Points, in no order, along strands that fork and pass close to each other.
Two points are linked if the straight distance between their rows is under 70.8. Some points are linked to none.
z_905: [-12   1 -26  23   9  16  14  -3 -13   4   9  18  21   4  13  -5 -18  14
  -2  53  -2 -13  -2  11   5 -11  22  17]
z_244: [ 17  -1   1  -4 -18  10  15   8  -1   9  13 -10  -3 -10 -15  -5 -45  22
 -13 -29   3 -25   9 -17 -14  -7  -5   9]
z_845: [ -7 -11 -31  -7  14  34  -7 -24   7  27  37   0  -6  16 -14  23 -41  31
 -23 -36 -10   9   5 -21 -10 -14  22   8]
z_441: [ 27  16 -10  18 -15   1   3 -22 -22  12   9  -4  -9  -2 -13  -9 -18  10
  -2   3   1 -28  11   7  -6  12   1  -6]
z_571: [ 37 -22 -50 -26  23  20 -20 -40 -25  27   1   4 -26  -9  11 -12 -56  12
  -5 -25 -13   0  -6 -45  18 -14  19  11]
z_481: [ -2 -15  -8 -18  28 -19 -21 -31  -3 -18 -24   7   1 -10   8  -7  22 -27
  22  37  -4  17 -12  -9  40  -3  17 -29]
z_631: [ 10 -11  18  15  13  16  -7  19  -5  17  -1 -10  10 -12 -17   4  10 -10
 -12 -16 -10  20  -3   9   5   0 -29  -3]
z_329: [-14  11   5   6  -3   2   3   6  -8 -13  15  -6   6  26  13   5  -5 -11
  12 -19 -28  -7   9  24 -32  -8  -6  -3]
z_561: [-16 -21 -33 -11  14  -7  21  10  13  -6  14  26  -8  22  22  -9 -33  13
  -3  11   2  -8  21  -5  15  -9   9  12]
z_694: [ 22   4 -17  37  14  25 -19 -12  -1  20  10 -20 -19  -8 -10   4 -10 -11
   3  -6 -20   9  -2  -7 -10  16   1   6]
z_935: [ -2   2  -2  19 -12   6   4  -6  14   2  26  14  -2  -8  -9   8 -13   9
 -24  28  26   1 -18 -10  15  -1   3   7]
z_980: [-13   8 -10  -2  11  -7   8  27  10 -17   3 -13 -29  15   0  17   9  14
  -3 -35  -7   3  26  15 -32  14 -34  11]
z_503: [  4 -16  19   1   7  -9 -10   5 -10  20 -22   3  34 -22 -10 -30  37 -25
   8  47  19 -11 -15 -17  25   2   8  -7]
z_765: [  2  30  20  -6 -47 -20   4  -7   3 -16 -15  -3  -4   7  12  19  25  11
   2 -20  -2 -12   5  42  -8 -13 -20   1]
z_542: [-16  -3  48  -1 -34  -1   1  17   6  11 -20 -41  30   7  35  -8  43   6
   4  18  -4  -2  10   9  22   2  -3   5]
z_382: [ 15   3   7  11 -28 -14  -6 -11 -15   3   7   0  -8   4  11 -15  -7 -25
  10  -9  -5 -26   0  21 -10  15   4  -7]
z_270: [-14   6 -14  -1   3  28  -3 -10  11  18  31   2   5  13 -28  23 -20  26
 -28 -28  -8   8 -11   3 -23 -13   1  16]
z_548: [ 11 -20 -30  20  24   8  14   7   5  -1  -4 -12 -17   3   0  -9 -19   7
 -12   6 -23  -1  17 -14  14   5 -18  19]
z_844: [-26  -4  30 -55  -8   0 -22  16  -3  10 -53 -24  26 -25 -11  13  56  -6
  -1  15   2  18  -5  33  24   1  13 -23]
z_257: [-14 -11   9 -15  16  -4 -12   0   6   6 -51 -10  39 -19 -11 -20  39 -36
   8  53  12   2 -27  -2  25   3  27   1]
z_798: [ -5  -7  -7  18 -27  -3  26  22  -1   5  -2   2   4   8   6 -10 -27   4
 -43  -8   3 -15 -12   3   1   5 -20  40]
z_855: [-49  20   9 -23 -31 -20   9  23   6 -25  -1   3   7  41  34 -13  25  14
   5   0  -2 -11  12   3 -49 -15 -18  18]
z_139: [ 18  10  33  31   4  -8   0  -8  -5  -4  -5 -14 -33   1  29   8  17 -25
  45   3 -10   7   6 -13   8  23   4 -14]
z_539: [ -5  -8   7  -6  22   8   8   0   8  -3 -24  11  38 -23 -34  11   5  -4
 -16  11  -1  16 -17   8  15 -21   2  -8]
z_557: [-13  13 -29  12  -7   6  -7 -12  16  -7  36  22 -18  19  -4   9 -16  12
 -16  17   9   3  -9   4  -5   3   7  19]
z_922: [  2  41  16   5 -17 -24  10 -10   0 -34 -12  -4 -38   6  28   6  15  -2
  41 -24   0   1  25   7 -31  14  10 -11]
z_319: [-16  14   6  -6 -23 -11   7   1  -5   1  19   1  37  -1  23 -22  18  -4
  17  32  14 -26  -1   0  -5 -10  35  -4]
z_677: [-18   3  13 -26  -6 -14 -20  21  -4  11 -25   9  25 -11 -26  12  31 -26
 -11   1  -6   7 -18  40  -2  -3  -1   1]
z_60: [-14  31  -6   2  -5   3   7   5   1 -19  -1  -1 -12  25   5   9   8  30
   0 -32 -10  -2  21  12 -55  -8 -39  20]
z_435: [-20  30 -14   6  20  -9 -10  -1  -9 -10  23  12 -14   6  17  20  33   3
  25   6  -3  20  15  16 -23   7  -4 -16]
z_324: [ 23 -23   1  -7  11  11 -11 -33  -2 -15  10  13   3  -6 -20  -5 -39  -7
   4   2 -11 -10 -25 -31  28 -17   2  -5]
z_472: [ 35 -17  -3  -4  -2   5  -1   0   3  10 -32 -28 -32  -4  -9 -12 -28   4
 -13 -66  -4  -1  17 -23 -24  12 -21  11]
z_470: [ 12 -19  21 -13   0  -5  -8  14  -6  17   1   2  26 -22 -32 -26   2 -15
  -5  27  14 -15 -12 -14  11   1  -2 -12]
z_321: [  7 -19   9  -5  10 -21  -3  -5  14 -14   0   0 -23   0  28 -16  14 -25
  27  23  -2   6   6 -35  37   7   0 -14]
z_613: [-21   0  -3   7   7  -8 -10  -7   1   1 -22  -2  25   0  -5  -8  32 -29
  13  53  -5   2 -14  14  12   9  31   2]
z_206: [-10  14 -27   4   1   8  24  25  13 -11  -1  -3 -20  22  -6  -1 -24  27
 -17 -27 -10 -10  13  -8 -44 -10 -13  54]
z_120: [ 11  40   3  11 -24  10  -2   4  -5  -3  -5  -7 -18   6  -6  23   7  32
   0 -38  -5   0  24  27 -49  -2 -29   1]
z_966: [  6  -6  -9  32  -9  19  11  -8  -3   2  -4 -19 -14  20   3   0 -27  18
 -23 -37 -12  -9  14   8 -28   6 -11  14]
z_296: [-10 -11   5 -19  13 -12  -8  -7  13  -5  -3   3   7  -4  17 -17  25 -14
  24  38   5  14   5 -17  41  -2  26 -21]
z_869: [-11  -2 -38  -7  11   9  15  30  15  -4  15   9 -19  22   0  -4 -33  26
  -1  -5 -11 -13  26 -14 -16 -17   2  29]
z_40: [ -4 -12 -34 -16  26  27   9 -19   3  14  14  21  10 -10 -24  12 -46  31
 -15   4  10  -6  -5 -16  18 -21  24  11]
z_577: [ 37 -24 -18  20  18  10   1  -1 -18  19  19  10 -15 -14  17 -29 -24 -10
   4  21  24  -9  -7 -41  18   5  -4   5]
z_64: [  1 -25  -9 -16   3   6  13 -30 -15   9  -8  18  39 -18 -22   9 -24  16
 -30 -13  16  -6 -31   5  25 -10   7  -6]
z_933: [-30   9  10   5   1   3  -2 -15  12 -13   6   6  20  12   6  17  20 -13
  -5  16 -13  22 -17  25   6  -4  18  -8]
z_171: [ 22  -7  -7 -16   0 -10  17   0   5   4   3   4   4 -14 -27  -5 -23  17
  -3 -30  -7 -12   5 -11  16 -13  -5   1]
z_275: [-23   2  32 -12  16  -2 -24  -2   4  -6   0  -7   0 -15 -19  21  41  -8
  10  17   2  25  -8   6  16  15   8 -39]
z_899: [-32 -24  20 -24 -25 -21  -8  -6  12  -7  -9   3  17  19 -24   3   0  -7
 -28  12 -12  -5 -17  15  27  -2  -4   0]
z_544: [-30   9  26 -35 -22  -1 -10  27   6   5 -29 -21  29  -7  19  18  56  -5
  -9   5  -7  23  -6  42  11 -10   1  -2]
z_429: [-23  32  41  -2 -26 -13  -6  33   7   5   4 -21  -4   6  11  11  55  -1
  29  29  11  -9  11  -1  -6  16  -5  14]
z_835: [  7  27  30   7  18 -10   4  38 -11  -2 -10 -18 -20 -16  18  22  44 -10
  43  -2   1  -1  15   5   4  19  -4  -5]
z_352: [  0 -29   0   9   2  -2   8   2  -7   5   4   8  13   0  15 -22 -10  -3
  -4  55  18 -27 -10 -24  28  -1  13   6]
z_661: [ 28   0  12  13   0   0  -6  12  10 -10 -19 -25 -43   4  -3  -1 -20 -13
   7 -43  -7  -1  16  -6 -30  17 -20   5]
z_383: [ 18   9 -30  36   3  -1  14   6  13   4   9  -2 -41   4  18  -5  -7   4
  -3   3  21  -1  19 -15  -8  24 -11  23]
z_389: [ -4  -4 -31  16  23   7   9  21  13 -11   4 -11 -46  34  14   3 -11  17
   3 -22  -4   5  33  -9 -35  26 -13   7]
z_733: [ 46 -11 -39  -7  36  22 -10 -38 -13  17  -6  10 -11 -18  -2 -13 -29   9
  -4 -14  -6  25  -8 -38  28 -15   4   5]
z_385: [ 16 -41 -18  11  23   9  -5   4  -7   7  10  13  -5   7   2 -23 -22  -9
 -10  37   6 -17 -16 -39  29 -14  -8   9]
z_347: [ 34   6  17  12 -15  11  -6   3 -11  17  16  -1   9 -31 -17 -11 -13  -8
  -4 -15  20 -10 -14 -10   2  -5  -3  -3]
z_834: [-18   4   5 -16  26  -7  -9  12   7  -7   6   3   2 -20 -30  27  29   8
   0  -2   5  30   8  13  10   5  -7 -21]
z_22: [ 39  -8 -10  22  -7  26 -14 -13 -17  30   1 -27 -25  -4  10 -19 -39  -9
  -6 -37  -8  -5   7 -36 -26  15   7  -2]
z_43: [  0   0 -20   3  36   3   0  27  11 -12  14   3 -44  13  23   1 -13   1
  25  -1  -8  10  32 -14 -11   1   2  -4]
z_815: [-12  35  11   3 -16  -8  -4  17   5  -3   9   6  -8   3 -17  33  42  17
 -10   1   8   6   9  30 -19   7 -33  13]
z_808: [  1   5  13  25 -25  10  17   7  17  -6   2 -10 -17  20  18   6 -13   8
 -21 -32  16   1   5   7 -33  10 -18  11]
z_283: [ 17   7 -24  33   2  19  12 -14  13  -1  -4  -9 -43   8  34  -5 -18  17
  -6 -31  20  10  23 -18 -38  18   9  24]
z_45: [ -9  12  16 -22 -35 -12   0 -17   8  -9  19   4  26  -4   5  -9   5  -7
  13   4  10  -7  -8   7   7  -9  27 -18]
z_221: [ 37 -14 -15 -16  22  16 -17 -32 -16  34 -10  -6   1 -21 -27   3 -14  -1
 -19 -56 -19  27 -17 -17  12  -6 -15   4]
z_628: [ 24 -21  16  17  -5 -17  15  18   9  -4  -6  -5 -19  -2  19 -29  -8 -20
  15   4  22 -22   9 -36   3  11  -9   7]
z_330: [ 24  30  12  12 -22  17   0 -15  -1   8   7  -5   0  -5 -12  24  -5  22
  -7 -31  -2   5   4  25 -16  -7 -12  -2]
z_588: [-24 -14 -45 -16  20  10  11  -3   4   3  16  40   1  12   2   0 -43  27
 -17  31  10  -7  -5   3  16 -24  23  15]
z_175: [ 16   0  15 -31 -24 -14  -5  -5  15  -4  -4   6 -12  -2 -15  12 -19 -13
   3 -59  -7   5  -6  13   3 -12 -14  -5]
z_142: [ 34 -11 -17  -2  20  -3   8 -12 -18   5  -3   2  -5 -21  -8 -21 -19   5
  14 -20 -13   2  20 -20  18  -1  -8 -13]
z_468: [-12  20 -31  10  29   4 -17 -16  -7  -7   9  17 -12   5  -7  24   5 -10
  16   8 -15  18   0  29 -10   3  16  -6]
z_560: [  7 -17 -20  -9   0  -1  11 -27  -8   9  21  12  -9  14  17  -6 -42  19
 -10 -49   0   4  18 -14  -3   1   9 -13]
z_460: [ -3  17   0 -11  19  -5 -13  22  -9 -12  -4  -6 -14  -8 -24  31  17 -28
  15  -7 -22   1 -17  25  -2   6  -4   2]
z_59: [ 16  -5   0  -1  21  -3  -3  32   9  -9  -7 -21 -28  -3  -6   9  -4 -24
   9 -24 -17   0   4  -8  -3  13 -23  19]
z_666: [  5 -21  13  -7 -31 -24   3 -11  14  -9   0   0 -17  20  12  -3 -14 -14
 -15 -48  -2  -8  -1   9   2   7 -13  -4]
z_450: [  6  -7   8 -12  16 -13   1 -17  -8  -7  -2   0  -3 -12  -5 -17  -3  12
  23  -1 -15  12  23 -15  20   6   9 -41]
z_438: [-21  -7  15 -15 -37 -19  -7 -12   7  -5  11   1   2  30   1   0 -11  -2
 -23 -10 -10 -21  -4  23   1   8  -5   0]
z_83: [ 12  28 -36  11 -20   7   1 -20   4   2   5  -2 -36   7  13   3 -21  17
  -4 -45  13   2  14 -13 -46  12  10  21]
z_445: [  8 -16 -11 -33 -11 -11   2 -19  -3  12   0  20  11  -8 -38   4 -19  -1
 -27 -17   2  -8 -19   0  24  -9  -4   3]
z_593: [ -2 -14 -19  -4  39 -17  -7   0   4 -16 -17   7  -6  -6   3   8  25 -34
   5  28   2  22 -17   2  33   7   3  -1]
z_46: [-34  -2  -9  -4  21  -2  -8  -9  12   1 -45  14  28   3 -31  10  16 -24
  -3  47   0   6 -22  12  -5   6  29 -11]
z_241: [ -5  12   9   4 -13 -16   6   7   0   0  -8  -7  25  -4  36  -4  38 -14
  15   1   0   9   8  22   5   5   2  -5]
z_986: [ -2  18  49   6  -8 -13  -3  42  14  -4 -16 -25 -20  -7  20  25  53 -23
  28   3  12  -7  -1   3   8  16 -14   7]
z_697: [  8 -22 -29  -3  30   2  -8  22   4   1  -2 -17 -27   2 -18   4 -16 -10
 -16 -21 -19  14   6 -20   5   9 -23  19]
z_253: [ -5   8  19 -13  15 -17   6  -3 -10 -22  -6 -12  -8  -4  30  -2  15 -10
  45   0 -26  13  23  -3  19   2  13 -35]
z_718: [  6  13  18  24 -26 -16  26   2  15 -20 -14 -12 -20  11  30   6  12  -2
   4 -20  25  -3  11  14 -18  13 -11  14]
z_48: [ 13  34  14  10 -33  -7   3 -21   1  -1  -1   3   2 -17  -2  21  17   8
   5  -5   6   4  -2  38   2  -2  -5  -7]
z_50: [ -4  -9  14 -17  11   1   4 -21   9  -1 -23   8  45 -23 -11  -7  12 -11
   1  21   7  13 -19  -9  22 -18  27 -23]
z_178: [-45   0 -22  -5 -13 -12  20  13  -2  -8  15  24  15  36  22  -6 -10  14
 -23   6  -3  -6  -4  13 -15  -9  -1  27]
z_836: [-20  -9 -24 -21  40  -4 -10  -5  -7  -4 -19  13  24  -7 -11   0  22 -14
  16  19 -10  15   8  20   4   6  24 -34]
z_746: [  7 -33   5 -18  19  -4 -24 -28 -15  -6 -25  10  19  -3 -27 -15   5 -27
  -4  13 -16  -5 -27  -8  22  -7   0 -25]
z_15: [ 26 -20  16 -11 -12  -8 -12 -34 -23  13   4  13  14  -5  -7 -17 -11  -6
 -12 -27   5   5 -17 -12  16  -3 -12 -32]
z_469: [-32 -15  13 -25  -8  -1  10   7  14   3 -29  -4  56 -10   0 -17  16  -1
 -17  36   5   1 -17   2  20 -14  28  -2]
z_332: [ 11  -7  15 -27 -25  -4  -1  -2  -6  19   7  13  21   4 -13  14 -14   9
 -11 -53  -5   0  -6  35  -2  -6 -13  -8]
z_606: [ 45  -8 -11  10  32  10 -22 -11 -24  10 -18  -1  -2 -25 -21  -7  11 -24
  -1  -8  -8  15 -30 -12  18  -4 -22   1]
z_576: [ 14  -7 -14  43 -11   2  28   1 -12  12  16  -5  -6   4  28 -13 -18  10
  -9  17  23 -14   8  -5   3  16  -6  19]
z_570: [  3 -11 -26  -7  29  -7  -9  17  -3   1   6  11  -8  -6   8 -10  13 -29
  10   0   4  19   6  -3  12  12  -2   0]
z_315: [ -3 -20 -13   6  39  17 -14 -15   9   8   9   8   2  -2 -35   4  -6   6
 -18  21  -7  18  -4 -12  12   4  -6 -15]
z_795: [-28  12   3   5  -2   0  -3  20   6   2  32  13  22  14   1 -15  12  -7
  15  41   5  -6   2  -1 -11  -4  20   2]
z_3: [-25  27  11   3   3 -13  -9   8 -14  -4   7  -7 -10   0   3  33  56  12
   8   2   6  13  10  31 -11  15 -15 -13]
z_573: [ 18  -8  -8  21  -2  28  -3 -17 -12  26  21   0   7 -19 -17   0 -26  -4
 -26  12  16  -5 -28 -16   1   2   3  10]
z_891: [ 21 -26 -35   5  17  28  -8  -6 -15  23  29   5 -12  -7  11 -16 -44   6
 -12  -2   9   3   3 -33   7  -4   8  -7]
z_886: [ 30 -15   8  17   6   1   9   9  -4  17  12   9  -2 -18  21 -29   5 -18
  26   8  22   0   2 -36  10   7  -1  -4]
z_923: [-12  -3 -17  -6  -3 -20   5  -3  -3   7  11  16  16  -5  -5  -8  11  11
 -10   3  13   5   7  17   5   2  -4 -10]
z_415: [ 20 -26  -8 -11  32  19 -15 -31  -6  -8 -20  10  19  -3 -47  -3 -25  -6
  -2  14 -13  -4 -31 -23  21 -19  -1  -7]
z_799: [ -3  12  24  13 -11  -3 -15 -14   4   1  -2 -10  10  -1 -30   9  19   0
   6  40  -1 -16  -6  17  14   9   6 -14]
z_819: [-41  27  -4 -16  -2  -9 -12  -5   0 -19  -4   4  10  12 -15  13  37  12
  14  49 -12  -5   0  18  -7   1  17  -4]
z_323: [ 19 -14 -24 -10  42  22 -17 -38 -13   8  -4  33   4 -21 -12  -8 -20   3
   5   9   8  31 -10 -25  27 -13  14 -22]
z_526: [-37  -3   1 -15  13 -12   5  40  25 -15  16   8  -4  13 -16   4  -1   3
 -12   9 -14  16   1  -3  -1 -11  -5  16]
z_914: [-29  28  -9   7 -12  -8  13  11   5 -12   7   7   1  11 -19  17  17  33
 -24  17  -1  -2   6  23 -11  -4 -31  28]
z_262: [  1  -9   5 -12  26  19  -5 -24   6   6 -10  14  31 -13 -53  22 -15   9
 -14 -15  -1  25 -21   8   1 -20   6 -19]
z_312: [ -3  14  -5  26 -28   2  30  -7 -15 -10  12  -1   0  12  31  -8 -21  38
 -10  -8  29 -36  13  -1 -39   3  -1   9]
z_419: [-36  25   8 -22   8 -12 -11  31  -5 -26  -5  -7  -4   4   1  36  40 -24
   9  -3 -13   6 -23  30 -10  -4   0   9]
z_859: [-49   2 -17 -30  18   1  -6  -6  26  -8 -25  22  20   8 -19   2  12  -8
   7  47   6  15 -12   5  -3  -5  48  -7]
z_452: [  8  11 -14  44 -13  13  24  -5  -3 -16  -4  -7 -26  23  30 -10 -27  28
  -5 -13  30 -27  14  -9 -52  21   5  21]
z_710: [-28 -16 -12  10   6   5  -4   7  -4  10   4  23  12  17  12 -24 -13  -7
  -4  76   2 -23  -4   0  14   0  28   6]
z_310: [-31   0   1 -12   6 -26   6  41  17 -14   7  -3 -20  18  -1  22  19   1
 -12 -19  -5  19  14  13  -6  14 -29   7]
z_504: [-37  17   6   9   4  11   0   3  -2 -16  10   3  20  28   7  22  25   3
  -7   4 -23  15  -8  30 -26 -13 -10   1]
z_353: [-10  13   2   3 -23   5  20  13  -7  -3  22   9  34  -1   2   3 -13  16
 -11 -12   1 -16 -16  21 -21 -24  10  10]
z_110: [ 35 -14   8  16  -2   5 -10 -15   6 -11   9  -7 -23  -6 -14  -6 -26 -11
   9   8  -4 -15 -15 -33  20   1 -11   4]
z_298: [-45  -6 -11 -23  30   1   0  15   9 -13  -9  10  27   6   5  -1  21  -5
  14  40 -13  18   5  11   4 -16  36 -13]
z_755: [-29   2  -6   2 -17  -7  28  25  18 -12   8  10   5  36  18  -8 -29  21
 -25 -23  -2 -10  -4   3 -43  -8 -13  34]
z_380: [  5   1 -26  21   4  32   9  -6  -7  -4  17  -9 -16  28  19  -6 -40  19
   6 -17 -15 -22  20   0 -43  -9  11  12]
z_377: [  4  11  15  -4  28  -6   6  29  -3  -8  -8 -12  -4 -28 -15  14  37  -2
  22   7   0   7  14   5  19   8 -16 -13]
z_753: [-58  26   8 -30   7  -6 -17  17   1 -26 -18  -6   6   8 -18  28  41 -15
   1  36 -19   5 -23  31  -8   2  15   8]
z_988: [ 43 -17  30   8 -13  -7   1  -2  -1  -4 -15 -18 -21  -6  -1 -21  -9  -4
   2  -8   9 -17   6 -33  15   1 -33  -8]
z_102: [ 39  -2 -15  25  -5  29 -13 -18 -13  29   7 -26 -16 -22  -2  -9 -24 -16
 -18 -15   5  -1 -13 -24  -5   8  -4  26]
z_36: [ 10 -23  -9   5  30  10  -4 -42 -14   0 -12  25  22 -12  -8 -12 -12   5
   5  38  13  11 -10 -17  18  -7  26 -40]
z_374: [ 11  -8  38 -20 -22 -11   8  20  17  -4 -12  -6   5 -14 -15   8   5   1
 -15 -15   3   8   2   4  16 -14 -28  -7]
z_975: [ 27   5 -24  -3  -6  15  23 -14   1  15   1 -14 -16 -18   1  -5 -39  37
 -10 -45  12  -9  19 -28 -12  -1   0  14]
z_690: [-41  13  25 -22 -36 -15   1  25  18  -9   4  -9  17  26  19  -5  27   0
  -7   7 -10  -4   3  18 -10  -8  -2  11]
z_820: [  9 -34  15 -18  13 -14 -16   4  -2  -9 -22  -8  12  -5 -15 -12  26 -28
 -10   4 -18   6 -21 -10  32 -10 -31 -12]
z_924: [ 10  -1  33  17 -21 -11  -4   0   6  12   6  -2   1  -6  -4  -8  23  -4
   6  17  16  -7   8  -5  17  15 -11 -10]
z_446: [ -5  24  14  19 -38   5  29   3 -11   0  20   0  24  -2  20  -4 -11  26
  -8  10  25 -28 -18   8 -20 -16   4  12]
z_953: [-29  16  -1  -4 -11 -23  10  33   9 -27   8   1 -17  34  17 -12  10  11
  12   7  -2 -15  21  -3 -41   3 -10  18]
z_477: [ 24   0   3  41  22   7  -8  -4  -4   4   1 -12 -35  -4  13   5   7 -27
  25   0  -7   7   3  -9   4  17 -14  -2]
z_242: [ 36 -16  15 -12   0  17 -14 -17  -5  18 -12   5   5 -14 -25  17 -11  12
 -25 -50  -7  24  -9  -1  18 -16 -28 -13]
z_62: [ 40   1  26   8  17   1 -11 -13 -14   3  -9   2   0 -31   1  -5  23 -19
  20  -7   3  26 -17 -22  22  -2 -18 -19]
z_384: [-16  20   3   9  -9  -8   0  31  -1   3  22   7  -4  14  -7 -17  12   1
   7  19   4 -15  12   4 -25   7  -7   9]
z_420: [ 28  11  25   8 -30  -7   3  13   8  17  13   1  -2 -20  12  -8  -2 -18
   6 -30  29   0  -5   1 -15  -1 -10  -2]
z_867: [ 27  -9  50   2   7  -7 -23   6 -11   4 -18 -16  -3 -21   6   5  48 -31
  15   6   9  13 -18  -3  31   7 -23 -26]
z_14: [ 14 -21  39 -13 -36 -28  -8  -7   7   0 -30 -19  -1   4  24 -11  21 -22
  -1  -7   0  -8   4   5  30   7 -24 -14]
z_965: [-40 -10  27 -32 -47 -13 -13   8  18  -2 -13 -16  21  10  -3  -7  31   0
 -21  17  -2   4  -5  12  21   3  10   5]
z_889: [-15  -4  24   8 -21   1  19   1   2  -6 -10   2  40  -8  -4  -6   0  -5
 -20  31   3 -13 -32  12  21 -21  16  18]
z_122: [-12  11  43 -29 -44  13 -16  23   6  18 -41 -42  29  -3  21   7  58   1
  11  26  -1   6  -5  30  28   4   7   7]
z_394: [ -3 -19  12  26   1  18   1 -12 -12   0 -10   2  40  -6 -13  -5 -13  -9
 -15  34   1 -15 -31   7  12 -11  12  -2]
z_970: [  4 -25  26  -7 -13 -16  -2   6  -3  -3 -21 -20  14  -1  12 -12  17 -23
 -11  15 -14  -8 -13   4  33   3 -20   0]
z_247: [-26  -5  28   8  14   2   1  39   4 -10  -8 -22  10   8   9   8  28 -19
   4  26 -21   9  -5   4   7  -2  -7   7]
z_709: [-26  12 -16  -6  16   8   6  24  18 -15  30  12  -3  13   7  12   2   8
   1 -12  -9  25   5  -2 -21 -15   1  16]
z_830: [ -8   0 -22   1   6  -8   1 -10 -16 -10   6  11   5  18  28 -13  -8 -12
  30  12 -23  -6  19  13  -3   0  22 -18]
z_653: [-31  17  27 -19 -13 -13 -31  20   2   3   2  -7   1   1 -10  23  53   3
   9  17   6  14   7  26  -6  18   0 -29]
z_97: [ 15  -9 -21   9  -2  22  22  12 -10   9  27   0 -14  -8  21 -14 -53  18
  13   6  23 -34  15 -33 -12  -4  20  10]
z_705: [  2  10 -22  17  10   7   6  -3 -11 -14   7  -1 -10  26  22 -11 -16  -2
  26 -13 -31  -9  25  10 -39   0  13  -4]
z_735: [  9 -18 -38  10   5  20   7  -4  -6  19   2 -24 -21   6  -5  -5 -43  19
 -30  -3 -17 -23  14 -16  -3   6  -1  36]
z_112: [  1 -18 -33  -6  17  15  -1  -4   3  14  30  14 -10   6  -2  -4 -36   5
  -9 -25  -1  12   7 -14  -9  -1  17   2]
z_70: [ -7 -13 -12  21  -2  19  18  15   5   8  18  -3   4  13  -6  -4 -44  11
 -37   7 -12 -16  -9 -14   1  -6  -2  36]
z_462: [  6 -14 -24   1   6   5  20 -34 -23   4  21  15  10  -7  26  -7 -35  20
  -3 -15  11  -6  12  -3  12  -4  18 -20]
z_334: [  6 -26 -28 -21  32  35  -9 -32  -6   8 -12  20  15  -9 -46   1 -46  12
 -17  11   4  -6 -30 -24  12 -14  19   1]
z_626: [ -6  23 -44  11 -10  14  -8 -13  10   0  30   8 -36  17   9   5 -28  17
  -7 -13   6   0   3 -12 -30   2   5  37]
z_210: [  4  16  -1  27  -1   4   2  -2  16 -15  19   3 -22   8  18   2  -8  -8
  26  13   4  -9   7  -7  -9  -2  19   8]
z_782: [ 23   1  54  14 -10 -16 -17  -4  -1   8  -6 -18 -23  -7  14   6  40 -20
  27   3   8   1   0 -15  18  25 -19 -23]
z_587: [  3  -6 -23   5  16   5  -1 -34 -15   2  15  30  12   0  13  -8 -19   4
  13  19   3   6  13   6   7  -4  31 -28]
z_106: [  3  25  12 -12  -3 -12 -11  -3   2 -15   4  -7 -35  -6 -10  25   7   6
  19 -29 -10   9  17  14  -5  14 -14 -22]
z_72: [ 33  10   3  22   2  -2  17 -13  -8  -2  -6  -2 -12 -18  24 -12 -14   4
  19 -31   3  19  21 -13   7   9  -3 -18]
z_511: [ 12  -2  14  20  -9   9   3 -27 -13   3   2  -2  22 -11 -17   2  -6  17
  -6  26   2 -22  -4  11  13   2   9 -15]
z_440: [ -2  18 -18   7   7  19   5 -17  -6  10  21  16  29  -7 -20  14 -14  15
  -9 -14   0   8  -8  15 -17 -15  16   5]
z_464: [ -3   0 -11  -4  37  10 -28  -8 -10   2  -2  13   4  -7 -31  11   4 -22
  17  15 -16  20 -10  16  -6   7  21 -29]
z_433: [-12 -10  19 -44  -5 -16 -11  -5   9  -2 -44  -2  34 -27 -12   3  32  -7
  -3   4   7  23 -13  12  29  -9  10 -25]
z_77: [ -7  47  14 -15 -23 -25   4  -6  -6 -33 -12  -7 -13  15  27  11  29  20
  28 -25  -2  -5  23  24 -32  -1 -21 -12]
z_375: [ -5  31  -8 -14 -28 -19   2 -30   1 -23  20  12  -2   8  -3   3  -7   9
  17  -2  -8 -19  -6  16   0 -11  18  -3]
z_990: [ -3  -4  -4  36 -20 -11  20  12  -3   2  -4  -1   3  11  16 -10  -3   1
 -25  27   1 -21   3   6   9   9 -13  27]
z_706: [ 38 -19 -28 -10  17  10 -12 -12  -5  34 -12 -21 -22 -14  -2  -7 -20   5
 -19 -58 -11  18   9 -30   1   3 -13  16]
z_652: [ 20  24  14  35 -12  -9  19 -17   4 -14  -9  -4 -30   3  25   0  -2  12
  22 -27  11   6  22   3 -15  15   1 -11]
z_532: [  7   0  24   3 -41 -11  20  28   4  17  11   1  10  -8   3 -11  -9  13
 -15 -21  37 -14  13  -5 -20   6 -11  -4]
z_159: [-12  23  34  20 -22 -15   0  38   9   8  10  -6  -9  17   9  -9  27  -1
  36  15  21 -22  15  -5 -29  16  -2  10]
z_514: [ 33   1 -21  17   5  29  18  -8  -6   8   8 -11 -25 -12  25 -11 -51  28
   7 -23   9 -15  26 -44 -18   0  24   6]
z_783: [  2   3  23 -14 -20  -7 -16  10  -6  16  -6  10  29  -3 -10  15  13 -14
 -13 -24   3  12  -5  39  -8  -8  -9 -15]
z_491: [ 16 -21  21 -25 -20 -22   1  -4  -7  12 -13  13  37 -28 -10 -22   9  -4
 -16  10  24 -14 -18  -7  26  -9  -9 -20]
z_985: [-15  13  -6 -13   7  -4  -8  24   7  -3  -6   3  18  -3 -39  13   7 -19
 -10   9 -14   6 -21  30  -6  -1   1  21]
z_379: [-11   3 -22 -15  32 -14   3  30   8 -20   9   8 -22  -1  17   5  14 -14
  28  14  -4  11  17  -3   6   1   7   3]

A fork is a point with three links. Follow the links from the first point to the second and name the forks in between, in order.
z_677; z_46 => z_384 z_3
z_889; z_283 => z_511 z_782 z_102 z_573
z_830; z_142 => z_705 z_652
z_820; z_905 => z_415 z_577
z_935; z_588 => z_283 z_112 z_577 z_415
z_142; z_43 => z_652 z_980

A fork is a point with three links, a tip a point with one. Leave the first point through the second and follow the links. Name the first fork or tip that comes.
z_468; z_464 => z_491
z_321; z_296 => z_980
z_70; z_735 => z_242
z_178; z_755 => z_415
z_953; z_855 => z_819
z_384; z_159 => z_3
z_753; z_419 => z_384
z_980; z_60 => z_652
z_59; z_697 => z_283

Follow the links from the first point to the second, and from the first to the third. Name the last point that the two ways share.
z_464; z_45; z_783 => z_384
z_694; z_905; z_966 => z_112
z_706; z_270; z_626 => z_283
z_59; z_312; z_420 => z_283
z_330; z_975; z_329 => z_652
z_988; z_706; z_43 => z_112
